A landscape with many peaks, sampled at points; each row gives a point and its height.
From any point a climber steps to the highest of the 2 points nearest to it. It stops when none of these is higher. Distance is the straight distance between rows; heights are no part of it.
(408) (h 1.17): -5 -20 -40 -18 42 -11 -48 24 7 -15 -51 -3 -19 12 33 -3 -17 -9 23 31 19
 48 0 -20 -7 -9 10 21 -4 10 5 -23 42 -34 -25 5 12 -30 3 49 13 16 10 -78
 0 -25 55 -21 65
(488) (h 4.26): -14 10 26 7 -8 43 -18 -3 -8 -22 11 3 27 10 -34 -1 8 12 5 -4 21 12 23 -2
 10 6 1 8 28 -36 12 24 -16 0 23 2 -3 38 -23 -8 -2 -45 -28 41 -5 11 5 14
 -13
(695) (h 3.24): -11 -17 -3 -3 -7 -30 35 20 6 -11 2 -11 -21 -46 -26 -41 -11 29 8 3 13 46
 3 51 2 -7 -45 13 13 32 -18 25 11 -34 25 -21 8 -45 -12 -24 -30 -28 29 11
 2 60 17 -1 -2
(507) (h 3.68): 22 -9 11 -9 30 -35 22 0 21 2 35 -3 -26 35 -13 30 17 3 23 26 13 29 27 6
 25 -13 9 -36 -34 -8 -27 -57 66 34 0 14 46 -9 43 6 -20 23 13 38 -44 26
 -50 -16 -24
(179) (h 0.74): 54 -31 -33 20 -20 -12 18 -25 -7 54 2 -20 24 -36 39 27 6 -68 -11 -15 -25
 -35 -11 -15 -46 44 46 1 -16 19 -13 -2 -20 7 10 2 -32 4 14 -41 29 -5 12
 5 20 -1 1 -16 1
(428) (h 1.27): 11 -30 -53 17 40 -19 -56 -9 21 1 -26 -8 1 15 45 -25 -8 13 9 28 20 10 9
 -37 -46 -1 17 29 -16 13 13 -18 40 -25 8 -4 -2 -28 2 33 21 -1 22 -37 -2
 -22 39 -19 54
(413) (h 1.40): -11 -13 -51 3 21 -13 -17 -15 -16 -6 -18 -7 -21 -32 -18 -23 -13 -33 -16
 38 38 34 -29 -12 12 32 18 -19 -41 22 9 -6 -16 -21 42 -8 -3 -45 9 27 -28
 -37 24 -42 35 -30 30 6 10
(233) (h 0.70): -17 7 10 -7 2 32 -28 13 -32 -11 -26 29 -30 -9 -46 -11 -31 -26 -11 -7 -13
 -2 -29 -2 46 -6 -38 14 -46 -25 6 -24 7 2 -24 -2 9 -4 -21 0 -27 4 -17
 -64 -17 -37 27 44 7
(734) (h 6.26): 14 5 11 0 -3 16 -17 2 -14 -4 -1 -2 0 7 12 -11 -11 -20 -26 -6 1 0 -3 -28
 13 -3 -10 4 8 -12 -8 7 -3 -14 -28 27 -11 -15 -15 5 7 -10 -7 -27 -12 5
 -9 4 -4
(493) (h 4.81): 53 -7 -8 18 -13 -12 43 -15 -28 19 -62 6 -1 21 36 8 25 -57 -41 -10 16 -5
 -8 -31 12 -2 -6 -12 -34 38 6 49 -3 -7 -14 15 -58 -5 9 14 35 -6 -8 -27
 19 -28 20 -14 -41
(939) (h 0.85): 51 -25 -48 9 2 -10 -3 -52 -12 28 -37 -13 27 -15 35 0 4 -42 10 -15 -14
 -49 -7 -14 -53 51 10 41 -46 6 -5 -7 -18 -29 35 -10 -10 13 -2 -30 9 -16
 26 -7 18 -16 33 -4 -1
(152) (h 5.55): -39 16 16 -8 -32 39 -5 -35 -9 -8 14 -9 6 -34 -39 11 2 7 24 -30 -35 -48
 -14 19 21 49 -9 5 45 1 17 19 -61 -12 42 -50 -11 32 -17 -27 -54 -1 -13
 28 6 -8 1 31 2
(436) (h 1.02): 30 -18 -18 33 35 -1 -11 -9 28 -12 25 -36 13 -12 35 7 26 12 -14 -28 21
 -14 34 -28 -37 24 33 35 -11 5 -16 -14 3 -15 79 -21 40 1 -10 -29 -31 -48
 29 27 5 -11 26 22 2
(745) (h 3.46): -8 41 12 -5 -12 -24 20 29 1 19 -56 0 -37 7 4 20 24 -2 -19 24 15 14 9 -25
 10 -40 -33 -27 -94 3 0 5 25 5 -2 -25 12 16 9 66 13 8 17 -17 21 -38 26 8
 -11
(36) (h 1.76): 10 16 -2 -29 -1 -14 -17 -32 25 24 -51 24 29 32 5 24 20 -5 29 32 -7 5 8
 10 -19 -11 -28 13 -57 23 11 -26 17 2 -1 6 -13 42 18 -6 37 54 -17 17 -17
 -22 -15 -37 19
(435) (h 3.87): 32 9 48 -1 -21 4 9 -35 16 15 -17 2 28 29 5 16 40 19 3 -21 -41 -43 14 -2
 -39 -16 -26 33 -21 -4 -20 13 -6 15 10 -12 25 62 13 -38 32 35 -12 29 -37
 -16 -36 -16 5
(986) (h 4.40): 60 -21 22 8 1 34 2 27 15 -24 29 -10 36 52 38 -8 -3 6 -15 -32 -17 -15 47
 -51 3 -13 31 15 59 -9 -26 1 -14 -22 -26 70 -4 -4 -16 13 28 -11 -9 -14
 -46 26 -14 -11 -9
(133) (h 4.35): 9 29 22 -43 -21 12 -10 -1 19 7 12 5 40 51 -16 7 3 29 32 -3 -39 -19 20 32
 -2 -44 7 -5 41 -14 -32 -10 -2 42 -43 32 1 53 14 -26 40 34 -31 48 -44 14
 -55 -30 19
(853) (h 0.63): 32 -21 -15 8 -4 12 6 -18 -4 22 0 -31 25 -32 36 9 -10 -38 3 -20 -21 -28
 -1 -17 -15 49 31 0 44 11 -17 10 -38 -29 2 12 -33 -10 -13 -43 16 -11 18
 -3 3 20 3 -5 -4
(454) (h 2.60): -7 -19 -7 33 -3 14 21 22 -2 -12 37 -1 -47 -10 1 6 -3 -40 -30 3 -2 0 -44
 -12 54 26 11 -41 49 14 -2 -21 -25 -3 -47 16 -11 -67 6 -18 -9 -9 0 -53
 -11 38 -13 6 -40
(398) (h 2.39): -5 -2 -15 23 4 -15 31 24 -23 22 16 -8 -46 -22 26 -5 -11 -16 -36 -1 6 14
 -38 -15 22 10 6 -36 7 19 -4 0 -11 0 -47 -8 -1 -62 28 12 -1 14 22 -49 13
 11 -12 10 -32
(889) (h 4.10): 7 9 15 4 1 1 6 -22 5 -37 -9 -7 9 -2 -16 -7 25 5 9 24 33 19 36 18 11 12
 -30 14 24 11 -13 -5 -6 -31 37 12 10 7 -25 -25 -2 -43 -7 45 -10 40 -5 -2
 -22
(575) (h 4.28): 12 -23 -5 10 11 -49 5 -7 9 7 -5 0 -9 8 13 12 29 -9 -6 26 12 -1 5 -29 -10
 8 -3 -1 -26 34 -7 -29 5 -13 25 6 22 -28 39 0 -5 33 19 11 -20 0 -15 -6
 -19
(783) (h 2.79): -27 -16 1 4 -8 22 9 25 2 -23 16 5 -39 -19 -24 -9 -23 -8 3 20 -30 -10 -22
 7 50 22 -10 -5 49 20 -10 -24 -12 1 -15 -5 16 -59 -9 -20 -36 15 22 -44
 -23 42 -10 23 -14
(256) (h 4.54): 13 -7 16 -7 -12 5 35 10 34 1 4 16 17 68 22 19 10 39 23 30 -5 5 59 -24
 -13 -38 26 -27 32 -33 19 12 26 31 -29 41 -11 49 13 24 50 20 -17 24 -45
 34 -43 -28 17
(1016) (h 4.33): 25 5 -4 1 -5 -21 4 -49 5 -6 1 -20 2 -20 -14 17 36 -22 -5 -14 13 -1 19 40
 34 45 -27 -2 14 17 -24 -15 -33 -20 43 11 9 -6 7 -45 -33 -40 -5 51 10 -1
 -13 8 -49
(905) (h 1.50): 35 5 -40 -16 -4 -10 -29 -30 25 4 -67 9 50 23 24 -15 8 2 31 15 12 29 9 15
 -34 -17 -32 43 -13 30 2 28 19 -41 -12 13 -27 23 -10 3 61 -3 0 -25 3 15
 29 -40 32
(663) (h 4.89): -28 -12 -13 -22 12 -39 9 -8 3 -6 24 8 -13 -35 -71 34 -3 10 24 16 -8 16
 -11 67 18 32 8 -7 -7 45 -5 -26 -22 3 17 -3 10 -37 29 -14 -32 15 15 45
 40 13 -17 -6 8
(637) (h 5.54): -16 9 -3 3 -26 17 -6 -7 -6 38 27 -24 9 -48 8 -8 -18 -21 -2 -56 -54 -52
 -53 7 -34 33 25 14 40 13 -2 18 -45 17 -6 -59 -5 23 5 -34 -24 20 -1 17
 13 -18 4 8 30
(815) (h 0.54): 74 -9 11 2 -18 19 18 -22 11 15 9 -34 19 -27 42 5 0 -23 1 -57 -55 -58 11
 -6 0 29 33 2 33 17 -42 12 -40 -27 -8 -11 -6 13 -25 -73 -8 -6 26 -27 -3
 15 -7 2 -8
(666) (h 4.52): -34 18 34 -8 -13 36 10 22 14 -28 5 29 18 39 -23 4 -13 28 24 19 20 19 26
 -6 17 -19 11 -19 34 -43 20 15 0 26 -16 22 -21 32 -28 27 12 -20 -24 6
 -15 29 -12 11 3
(258) (h 5.10): -28 7 15 10 -2 -9 -3 17 4 -35 77 3 9 -10 -14 11 -16 39 5 -7 29 23 4 63
 20 -15 34 -20 59 -24 -17 -12 18 28 -6 2 42 -11 17 -20 -33 -4 -14 59 4
 22 -25 -25 -8
(894) (h 1.19): -19 -31 -9 26 15 -29 32 -11 20 -6 6 -17 -32 -45 -40 4 26 1 -17 9 12 -12
 -8 -4 -9 38 -13 -9 -13 33 12 20 -19 -33 91 -30 12 -49 4 -2 -26 -42 34
 -6 14 13 12 14 -22
(54) (h 2.17): -26 -4 1 19 -6 -18 32 20 -8 5 54 -23 -30 -57 0 -13 -6 7 -34 -20 1 13 -33
 35 7 -3 10 -32 46 -1 8 26 -13 12 -29 -17 4 -40 32 -7 -12 1 11 -10 21 36
 -17 2 -29
(981) (h 5.15): -26 5 -7 -6 12 12 -45 20 -8 33 19 -13 15 -18 16 -30 -11 14 3 -33 -42 -55
 -38 -17 -50 -5 25 30 7 -1 6 -4 -6 13 -11 -39 15 8 11 -14 -12 17 5 12 16
 -46 -1 10 62
(439) (h 5.02): -25 -10 23 7 -14 18 25 36 -11 -31 23 37 -18 48 0 15 2 -7 8 9 -30 -10 5
 -35 74 -17 26 -25 49 -11 -10 -41 -1 5 -31 40 8 -39 -14 -4 -22 28 7 -33
 -62 16 -30 35 -40
(679) (h 4.25): 19 -7 7 10 15 -16 11 -13 33 2 4 0 27 32 28 33 23 33 7 8 10 -9 37 -11 -40
 -18 29 -3 18 10 10 7 38 35 -10 1 3 30 13 -8 51 22 -10 45 -22 12 -33 -27
 28
(594) (h 2.20): -40 25 8 -7 17 32 -43 13 11 18 17 16 -13 -11 -22 -28 -27 15 6 14 -21 -21
 -29 0 -28 -39 -27 23 -80 -37 14 -10 37 15 18 -34 30 27 1 14 -26 14 10
 -2 -13 -52 17 20 40
(858) (h 4.88): -11 0 26 -12 -18 16 48 34 0 -15 -7 23 24 70 24 33 0 38 8 20 0 23 40 -41
 22 -38 21 -64 32 -31 18 4 5 29 -51 36 -29 13 -9 55 27 10 -29 -1 -27 22
 -16 -5 -11
(92) (h 4.11): 8 25 30 -27 -34 13 -11 -12 18 15 15 16 43 22 -17 -5 9 25 18 -30 -29 -22
 12 41 -33 -34 -16 17 17 -20 3 13 -2 18 -20 1 -12 82 4 -45 38 16 -46 51
 -13 -3 -31 -30 5
(882) (h 3.98): -1 -7 22 18 14 -29 28 4 6 9 6 5 -22 31 18 36 33 -17 -8 36 23 14 29 -36
 11 -19 -2 -26 -64 -9 2 -26 33 11 7 -3 35 -7 29 30 -3 38 19 16 -37 -14
 -20 10 -30
(280) (h 6.19): 9 12 -23 -14 16 19 -22 18 -10 -45 -11 -9 -32 -5 -51 -17 -34 14 35 34 27
 66 7 50 39 -16 -39 6 -28 2 -29 -18 34 -20 -31 7 -6 -3 -35 24 -18 -30 0
 1 5 36 23 17 -2
(446) (h 0.81): -13 -6 14 6 13 -4 -12 33 -27 11 -40 15 -38 -11 5 -15 -27 -24 -7 -8 -33
 -2 -26 -23 28 -8 -23 8 -16 6 -7 -11 18 -3 -49 -6 15 -37 -7 5 -1 47 13
 -80 -28 -16 26 28 32
(330) (h 1.99): -47 1 18 36 -22 13 21 24 -28 4 60 -9 -22 -31 10 0 -3 8 -35 -30 -2 -15
 -28 -1 12 -25 25 -39 25 -43 35 37 -29 33 -10 -18 2 -5 19 27 -24 0 8 -6
 24 5 -14 15 -23
(706) (h 1.83): -48 0 -5 14 -8 -1 -2 3 -27 3 30 -8 7 -5 -6 23 -12 -4 -10 21 24 16 -9 9 8
 8 30 -34 12 -16 43 11 -33 25 4 -2 -20 7 13 25 -13 -5 -12 10 54 -2 -10 4
 -11
(83) (h 6.05): 32 23 -13 11 -12 -17 32 -39 -24 4 -22 12 -32 3 -14 -15 6 -22 -30 -16 35
 9 -11 26 51 -14 -61 -4 -27 8 -24 17 -4 1 -6 20 -21 -9 -12 -2 11 -26 -27
 16 39 15 14 0 -63
(662) (h 1.38): 20 -14 -57 2 16 -24 -26 -29 20 11 -48 6 27 -3 36 -18 -10 13 15 10 26 19
 12 -7 -51 12 1 37 20 27 29 10 8 -30 22 -15 -29 -14 -12 22 37 -17 14 -21
 26 -1 46 -11 47
(79) (h 5.34): -10 -8 -33 6 32 -29 -20 2 -23 -15 44 -22 -37 -27 -20 -11 -25 -1 -3 25 23
 32 -33 49 20 11 23 -27 -38 4 -20 -41 -18 1 6 9 24 -50 24 24 -44 0 -5
 -26 41 11 -19 -7 -13
(119) (h 1.28): 13 -20 -37 19 23 -17 -19 -27 1 -4 -16 -18 -5 -38 2 -18 -1 -20 8 8 3 0
 -11 -8 -15 59 -3 18 -7 36 2 5 -20 -44 68 -16 -3 -46 -7 -5 -19 -49 34
 -14 4 6 39 12 9
(1018) (h 4.58): 2 -16 -7 -9 7 -38 12 -45 11 15 -11 -8 -13 -5 -10 29 26 -17 -2 1 -13 -12
 -13 32 25 55 -2 -7 2 56 -24 -36 -28 -16 22 -7 14 -27 28 -35 -17 28 6 47
 13 -5 -29 -16 -11
(143) (h 1.62): 29 -12 -22 -12 -4 -16 -30 -37 5 16 -73 17 49 14 13 7 -5 -22 30 28 -2 13
 10 3 2 15 -10 12 4 37 -2 -11 -12 -34 -21 33 -34 16 -7 -6 54 31 -19 -14
 -4 13 -1 -33 24
(247) (h 3.69): 33 29 28 -41 2 16 -35 -30 21 3 -10 -8 36 39 7 -2 29 23 19 -27 -26 -42 20
 -10 -13 -6 7 20 -21 -2 -42 -21 -10 14 19 -4 31 61 -4 -49 -10 26 -17 35
 -40 -21 -41 -13 30
(857) (h 1.53): -22 -1 -26 -15 13 -7 -24 -21 -31 22 -43 11 -8 -1 -18 -2 -17 -45 -33 24
 27 14 -15 -15 15 36 3 -23 -60 11 33 -13 -21 -7 14 6 -33 -2 0 26 -15 -11
 -15 -27 21 -69 20 14 6
(1068) (h 5.73): 0 4 -16 -10 25 -1 -42 -2 -17 -53 52 -27 -26 -6 -39 -23 -33 10 15 27 45
 59 -3 69 30 -5 -2 -5 6 -14 -28 -43 7 1 -1 25 22 -17 -12 8 -37 -24 -17 7
 22 28 2 -2 -14
(634) (h 4.71): 6 -14 47 11 -11 25 31 43 -2 -14 3 19 30 49 18 -4 15 -10 -17 -21 -20 -27
 26 -71 26 -1 19 -15 66 5 8 -7 -26 -20 -13 51 -15 -21 -20 -1 -5 19 6 -31
 -64 5 -22 23 -28
(786) (h 4.83): -15 8 28 -18 9 8 -23 21 18 -21 45 -6 20 14 -21 0 -1 22 29 -14 5 1 6 28 7
 -18 31 10 41 -15 -29 -25 6 44 -6 -10 36 27 20 -28 -22 20 -8 64 -2 10
 -35 -6 25
(621) (h 5.38): 47 -2 -27 4 -13 -52 44 -36 -17 19 -50 6 -12 -10 4 9 36 -32 -20 5 36 14 0
 15 -5 12 -19 -9 -40 26 -13 39 -13 -12 23 -3 -37 -10 9 28 27 -30 -5 7 52
 -5 14 -20 -58
(676) (h 4.91): -34 7 -30 -13 19 -35 -22 28 -14 10 13 -14 -17 -24 -13 22 -25 10 7 39 -7
 22 -35 35 -4 0 17 -20 -53 15 4 -31 -5 23 -24 -15 8 -26 40 31 -24 38 24
 -10 47 -22 -11 4 23
(358) (h 3.00): -25 -8 -6 16 -10 5 20 22 5 -29 -13 11 -41 -27 -38 -2 -22 6 -1 6 11 36
 -22 17 46 17 -31 1 13 39 23 18 11 -20 -3 -8 -9 -56 -27 5 -8 -22 22 -33
 11 41 16 20 -26
(893) (h 4.12): 63 -21 14 20 1 27 18 29 0 -37 45 -25 32 24 42 -7 12 -4 -25 -47 29 -4 27
 -20 -2 -15 30 -1 73 -20 -32 15 -11 -27 -5 56 -5 -3 -34 -14 19 -48 1 11
 -1 33 -8 -1 -37
(1021) (h 4.00): 54 -30 12 22 -12 4 51 -15 4 -27 8 -3 17 18 26 17 34 -22 -16 -23 19 -6 41
 -5 11 11 2 -20 52 17 -5 8 5 -21 -6 39 -13 -11 -2 -24 18 -26 -4 17 -5 51
 -11 -12 -70
(448) (h 5.33): -20 -14 17 3 9 19 26 30 -14 -58 -4 33 -18 46 -13 23 -13 -3 4 14 21 29 -1
 -30 76 0 16 -41 20 7 14 -23 11 -7 -20 35 -4 -27 -16 23 -15 -6 -2 -39
 -20 21 -10 3 -39
(1044) (h 2.04): -21 17 12 -7 -4 22 -26 -3 42 21 2 8 -2 4 -20 -21 19 30 8 -9 -16 -27 5
 -14 -51 -29 -30 55 -37 -16 21 7 26 18 36 -56 28 51 -19 -11 18 6 -9 35
 -18 -39 9 4 38
(999) (h 0.44): 4 1 -5 -2 7 43 -43 14 -5 -2 14 0 37 -6 31 -40 -19 5 -8 -36 -49 -57 7 -60
 -56 14 20 32 8 -40 15 1 -4 -13 14 -2 -10 20 -32 6 -5 -19 2 -50 -24 -47
 33 19 24
(265) (h 3.52): -35 -1 7 -1 -26 -27 42 8 27 9 -4 14 -14 -56 -39 7 -6 35 29 0 -12 9 -9 48
 -29 -3 -36 39 23 28 16 35 3 -10 14 -45 -4 -22 6 -13 -5 16 26 42 28 34 8
 5 21
(178) (h 6.85): 23 32 -9 -25 10 17 -22 0 16 -4 -23 -4 -4 14 -26 -22 -10 14 42 31 14 45
 25 57 3 -40 -60 11 -47 -20 -31 1 50 10 -28 11 -5 35 -22 -12 17 -20 -18
 11 -3 21 10 -6 10
(372) (h 4.32): 50 -18 16 22 -30 1 73 -23 -17 1 -22 9 -1 25 16 31 37 -51 -41 -32 12 -30
 3 -21 35 14 -13 -11 14 10 -4 35 -12 2 -15 25 -41 -7 -3 -16 33 -18 -18
 12 3 15 -1 -2 -69
(57) (h 5.24): -44 7 -3 -9 -14 17 -33 -14 -5 -12 33 -5 -11 -35 -63 -9 -21 13 26 -5 -30
 -9 -31 41 25 34 4 19 18 27 0 -7 -40 20 28 -23 10 -5 0 -36 -48 1 6 26 24
 15 -10 25 22
(98) (h 2.87): 2 28 27 4 -16 9 21 17 -4 12 16 -11 2 32 28 12 21 7 -26 7 38 19 18 -29 -4
 -37 8 -41 -32 -53 11 32 6 28 -15 4 -15 41 13 48 31 -1 -26 23 8 -20 -16
 -10 -27
(641) (h 4.61): 2 31 15 -38 -8 -5 -24 22 14 -17 31 8 49 48 -22 16 5 32 34 -21 -38 -16 22
 6 24 -14 71 -19 63 -11 -30 -36 -9 43 -15 5 31 34 10 -27 -15 31 -32 74
 -17 -1 -48 -22 32
(1005) (h 5.37): -7 24 -24 -12 34 16 -60 8 2 2 16 -11 -15 -30 14 -61 -26 29 -11 -18 -43
 -12 -38 4 -65 -11 -10 53 -19 -36 -10 -9 21 -12 -22 -29 46 -12 7 -29 -14
 19 21 -16 14 -21 18 3 40
(73) (h 0.60): -22 2 25 -19 -1 43 -14 2 -37 15 -20 31 -8 7 -14 -10 -21 -16 -25 -34 -12
 -41 -22 -45 26 12 -20 -3 -10 -6 23 17 -19 0 -12 -1 -31 -5 -31 3 -10 -7
 -55 -64 -36 -59 34 20 12
(580) (h 3.99): 8 -8 -14 7 -2 -17 11 -19 14 21 -1 -4 40 8 14 36 19 3 5 -11 2 -18 19 12
 -49 10 25 30 28 15 24 13 4 3 21 -14 -15 38 -4 -10 50 8 -6 54 17 1 -11
 -12 22
(103) (h 1.10): -4 -23 -3 17 28 -26 7 -12 22 -24 40 -25 -8 -32 -10 19 27 5 -22 0 27 0 9
 -5 -17 33 9 3 -1 3 -12 -12 -14 -18 83 -15 45 -21 11 1 -34 -31 15 37 9 0
 -1 11 -13
(797) (h 0.51): -30 -2 14 -27 -23 52 -32 1 -21 22 3 17 29 -32 8 -48 -24 2 10 -37 -51 -68
 -28 -33 -27 31 -4 16 18 -12 28 20 -32 -3 4 -1 -31 16 -43 6 -14 -8 -32
 -62 -37 -46 30 26 25
(852) (h 0.36): -17 -21 -24 12 19 30 -36 11 -24 11 -32 1 8 -13 20 -24 -20 -26 -18 -7 -4
 -29 -8 -60 -21 42 24 13 13 10 25 7 -6 -21 17 1 -19 -20 -23 10 -8 -14 8
 -73 -27 -26 43 25 45
(717) (h 3.76): -23 -10 3 -4 -15 -28 42 -25 4 20 -15 9 18 -35 -16 22 15 21 4 -11 -10 -14
 9 28 -37 22 -8 22 47 22 35 39 -5 -3 18 -25 -7 7 14 -21 30 13 11 47 27
 13 3 -6 12
(146) (h 4.44): -11 9 -38 -18 8 -36 -17 -26 -5 22 -30 7 -9 -22 -25 -5 -12 4 26 33 0 28
 -22 43 -14 -14 -30 6 -68 28 -6 -25 -3 -8 2 -2 -14 -1 26 21 -2 6 10 3 55
 -36 13 -20 1
(843) (h 3.15): 6 17 40 15 -15 -20 24 -6 -7 -4 36 4 8 25 18 11 30 -3 -15 -16 21 20 20 19
 10 -32 9 -36 -5 -49 -9 -2 16 41 -18 27 29 26 36 0 11 2 -20 48 -15 7 -40
 -18 -41
(13) (h 5.74): 0 -13 16 -4 0 4 14 0 7 -26 -34 20 8 49 -5 9 6 -14 7 23 9 19 26 -27 34 2
 -14 -10 9 19 -2 -8 19 -11 -21 41 -11 -7 -21 19 21 26 -9 -16 -27 17 0 4
 -15
(1025) (h 1.06): -40 -12 -1 20 7 -30 16 5 1 29 9 -1 -46 -54 -21 -3 -5 -15 -13 15 -13 -14
 -43 -12 -13 22 4 7 -23 15 21 10 -20 -9 28 -29 18 -36 23 3 -38 17 30 -14
 13 -7 10 23 1
(286) (h 3.91): -2 39 -17 -15 -22 -36 13 22 -7 23 -49 -10 -27 -22 5 -4 -8 13 12 16 9 32
 -8 24 -5 -49 -42 -17 -70 12 -7 16 30 -2 -14 -25 -4 -10 18 74 18 4 26
 -21 58 -21 25 -28 0
(128) (h 6.03): 8 41 9 -11 -16 13 14 9 -1 4 -23 -15 -15 0 13 -29 2 28 -18 8 36 35 11 37
 -10 -56 -52 -6 -45 -40 -9 44 35 8 -29 -4 -15 50 -12 14 25 -32 -28 13 34
 5 23 -24 -20
(837) (h 2.38): -24 28 18 6 -3 13 -12 11 0 2 7 7 -8 -8 -11 -14 -8 2 -13 5 19 0 -17 -8 -3
 -31 -27 6 -47 -47 28 15 9 19 26 -27 6 36 -15 31 -14 -31 -5 -1 16 -44 22
 26 3
(524) (h 5.79): 6 6 -6 10 33 13 -51 7 -14 -19 15 -22 9 -11 21 -44 -12 4 -10 -11 -14 -1
 -11 -7 -14 -10 1 24 13 -31 -14 -17 -9 -12 -6 15 26 0 -9 -12 -3 -4 20 -4
 -10 -4 8 3 13
(945) (h 1.69): -23 7 -17 15 0 17 -20 -12 -28 25 -10 -9 21 -11 13 3 -6 -12 -28 1 18 -12
 -20 -14 -24 19 33 -17 -12 -14 49 14 -25 11 5 4 -45 21 -4 28 10 -5 -19
 -11 30 -39 3 6 4
(1035) (h 5.93): -31 0 21 -9 -48 16 11 -20 -18 24 19 19 1 -39 -18 5 -7 -5 20 -41 -53 -49
 -37 14 -6 29 -4 4 53 2 11 39 -49 24 -12 -37 -27 18 2 -27 6 24 -33 11 3
 2 -9 20 9
(930) (h 0.93): -36 1 3 6 3 -4 0 21 -12 46 -17 9 -34 -43 11 -20 -41 -11 -13 -1 -39 -4
 -44 -13 -8 2 -13 13 -17 1 18 17 -7 -11 -15 -31 8 -31 17 7 -4 33 36 -66
 -8 -2 12 25 36
(402) (h 5.28): -5 -11 17 -31 -8 23 31 45 4 -19 -25 41 31 80 -1 28 -9 0 35 40 -17 17 46
 -20 39 -23 11 -35 21 -7 -1 -22 31 13 -64 58 -24 7 -21 41 16 31 -7 -29
 -55 10 -21 1 14
(949) (h 3.41): -5 -5 21 -5 -9 -52 56 -8 -7 9 46 21 -10 20 14 41 27 21 -6 8 -7 14 5 28
 25 -36 27 -47 -7 -24 -7 -36 41 47 -36 15 41 -17 61 2 -13 44 -9 52 3 15
 -47 -27 -37
(926) (h 1.07): -2 -5 -28 -28 26 25 -59 13 -4 -28 -35 4 6 0 3 -31 -24 18 29 18 -9 56 2
 10 -15 -15 -16 25 18 -13 -9 -12 39 -23 -42 24 -2 -8 -20 17 12 4 -6 -47
 -7 6 37 -27 48
(334) (h 0.95): 56 -11 -23 9 20 3 -31 -22 9 -7 -4 -32 25 0 55 -6 14 -3 -5 -39 -17 -37 28
 -22 -59 10 28 37 -18 -7 -15 -14 -6 -22 42 -19 23 20 -27 -41 -13 -18 46
 3 9 -4 22 9 21
(677) (h 2.61): -2 27 44 16 -6 7 18 30 16 21 31 -2 -19 9 4 4 20 20 -12 -3 33 16 13 -3
 -18 -56 -10 -8 -47 -68 20 39 38 48 11 -37 15 44 15 36 -2 -16 5 26 4 -9
 -4 19 -14
(237) (h 1.89): -2 13 -18 -22 20 2 -19 -4 53 44 -22 3 6 36 9 11 21 28 31 28 -2 -17 8 -10
 -38 -15 -5 33 -47 13 8 -14 40 22 24 -27 10 53 -5 -6 47 33 -11 23 -32
 -37 -10 -33 50
(497) (h 0.29): -23 -20 7 0 28 25 -33 28 -6 -37 -31 8 -3 4 -15 2 -31 -12 7 35 27 3 19
 -60 18 25 11 11 22 23 18 -16 4 -26 16 4 -2 -31 -29 21 -12 6 21 -63 -25
 -10 27 29 31
(1013) (h 6.82): 15 31 11 13 -39 -8 45 5 -23 -4 -16 21 -35 11 1 7 0 4 -39 -17 34 22 -9 10
 32 -41 -41 -23 -10 -15 -7 45 10 26 -46 9 -30 11 2 9 18 -20 -24 7 44 10
 10 -6 -51
(1033) (h 5.39): -17 1 11 9 3 0 1 12 -7 -43 81 -18 -23 -11 -21 -10 -19 22 -18 0 49 36 1
 46 26 -21 14 -15 27 -34 -12 -4 7 -1 24 7 26 -5 -2 -3 -44 -46 -9 20 10
 34 -16 -10 -25

For each start below, name the point where the climber stops.
(999) | (734)
(853) | (734)
(677) | (1035)
(428) | (1035)
(889) | (1035)
(575) | (1035)
(265) | (734)
(413) | (734)
(1021) | (1013)
